Points on a hilly landscape, in no order, each with its height.
A climber steps from a point to the highest of its 6 nearest points, and stops where none of them is higher. Distance is the straight distance between rows; heights are no part of it.
Sigo: [ -4   3 -17  21 -11  -5   1  19  10  29 -17  -6]  height 730
kaz: [ -4   2 -20  47 -26 -26  -7  26 -12  60   1 -26]  height 260
Kamel: [  0   2   9 -15  17  16   0 -13   1 -28   2  23]  height 474
pap: [ -4  10 -10  11 -13  -9   1  12   3  -3  -7   3]  height 339
Momaf: [  2   2  -3   8 -26 -48  -6  23  -5  29  21 -51]  height 376
Diso: [  3   0   1  -5  -4 -16   1  13   5  -5  -5  -8]  height 623
fubiz: [ -6  -3   2  -5  17  27  13 -18   1 -19  -7  31]  height 715
pep: [ -1   1 -17  40 -30 -30  -3  27 -21  53  10 -32]  height 205
Rup: [  2   1 -12  28 -26 -33 -10  18 -13  38   7 -38]  height 355
kefig: [ -4  -2  -8  13 -14 -17  -1   9   3  22 -10 -12]  height 600
kur: [  9   1   7 -18   1  -7  -3   2  12 -10   0 -14]  height 578
sapu: [-10  -2   4   1  16  41  11 -19  -7 -28  -4  36]  height 394
Medam: [  9  -6  16 -32  19  14  -2 -17  -2 -25   8   9]  height 338
mupe: [ -7 -11   6  -7  25  36  16 -28   1 -13  -3  39]  height 635
ton: [ 10   2   5 -12  -6 -20 -14  12   5 -11   8 -19]  height 735
roga: [  7  -4   3 -22   7  -2   1  -1  13  -3  -6  -2]  height 660
vor: [  6  -1  -5  -7 -15 -33  -7  16   1  26   4 -38]  height 395
mugus: [  4   4   9 -10  -4  -3 -12   1   5 -33   3   6]  height 496
rep: [ -5 -12  21 -23  35  41  13 -36  -7 -33  15  35]  height 330
gofi: [  1  10   0  11 -19 -21 -14  15  -2   8   2 -19]  height 532
kes: [ -4   2 -17  30 -20 -19  -1  28  -5  39  -3 -18]  height 460
deseb: [  8   1  -1  12 -23 -40 -16  18 -12  21  10 -35]  height 417
Tate: [  1  -8  25 -26  40  42  15 -45 -15 -33  26  32]  height 267
gomaf: [-11   8 -16  30 -15   2  -5  11  -1   8 -11  10]  height 109
Lesit: [ 11   0   8 -26   7 -21  -1   5  15   4   2 -27]  height 388
lom: [ -8  -9  15  -6  41  46  22 -37 -11 -27  12  42]  height 410
sanop: [ -8  -7  -5   1  11  12   7  -7   8   6 -18  13]  height 688
Bosu: [ -3   2  -8   6   3  13   6   1  12   0 -14  16]  height 627
Poto: [  6   0  -4  -5  -5 -22   0  11   6   8  -4 -15]  height 651
vul: [ -3  -8  16 -21  31  40  14 -28 -12 -37  17  39]  height 266
bugeg: [  4  -7   5 -16  12  16   9 -18  11  -8  -4   9]  height 750
Rabe: [ 4 -3 -1 -8  5 -4  7 -3  6 -2 -6  1]  height 681
Depa: [  7   9   4  -1 -18 -19 -16  11   0 -15   5 -22]  height 634
Zota: [ -6  -2   3  -7  14  27   7 -10  -1 -24   0  25]  height 500
nozo: [-13 -11  11   0  25  57  22 -28 -13 -26   5  44]  height 272
leli: [  7  -5  18 -29  22  15  -2 -18  -3 -35  11   6]  height 227
pamab: [ -1   7   1  -3  -5  -3  -4   1   3 -13  -5   4]  height 867
bes: [ -8   1  -3   3   4  19  -2  -7  -5 -28  -4  25]  height 216
giget: [ -3   8 -12  24 -22 -19  -7  15  -2  24  -7 -15]  height 455
rera: [ -3  -1 -17  14  -5   0   4  15  17  32 -17  -1]  height 782
durob: [  2  -5  21 -23  30  28   5 -33 -11 -43  12  26]  height 86
nuzo: [ -1  -2  11 -10  11  23   3 -16   1 -34   3  22]  height 352
leg: [  3   5  -9  10 -19 -29  -8  17   1  22   8 -27]  height 479
Luf: [ -8   5  -6   2  -5  14  -2  -5   2  -7 -12  12]  height 424
Dup: [ 10  -1  11 -27   7 -11  -7   3  10  -5   2 -14]  height 483
badod: [  0  13   4  -2  -3   3 -10   2  -6 -21  -2   8]  height 563
Rura: [  5 -10   2 -15  13  12   8  -8  16  11  -8   6]  height 716
puban: [ -7  -3   5 -12  22  27  14 -21   9 -11 -11  24]  height 802
vef: [ 13   7  12 -15   0   1  -7  -8  -1 -28   7   3]  height 362
guz: [ -2  -1 -12  33 -28 -41  -4  30 -17  47  18 -44]  height 215
lutob: [ -4   5 -11  23 -10   6   0   8   6   0 -21   6]  height 265
dit: [ -7   6 -15  32 -22 -12 -12  21  -3  33 -12  -5]  height 390
Bama: [ -2  -4 -20  41 -27 -36  -5  22 -21  70  15 -37]  height 55
nedi: [  4   8  -7  13 -24 -33  -8  18  -9  31   8 -29]  height 431
gena: [  2  -1   5  -9  -9 -19 -11  12   8  -3  -1 -23]  height 666
rul: [ 11  -4   8 -33  15   4  -1 -16  14 -10   5   4]  height 565
sarom: [ 3  9 -3 -4 -5 -9 -1  4  5  1 -7  0]  height 588
lufom: [ -9   0  -7   1  11  24   8  -5   9   0 -20  21]  height 629

For each start below, name the point where the climber stops.
rul => puban
lutob => rera
giget => rera
gomaf => rera
gofi => ton
nozo => puban
rep => puban

Call two points neighbours if one is among the 6 nearest of the other. Go from one point of each pair to the other, from neighbour to neighbour, staying as high as possible. Name the lowest point that can't be avoided.
puban, rera => kefig
ton, puban => Diso
pamab, puban => Rabe
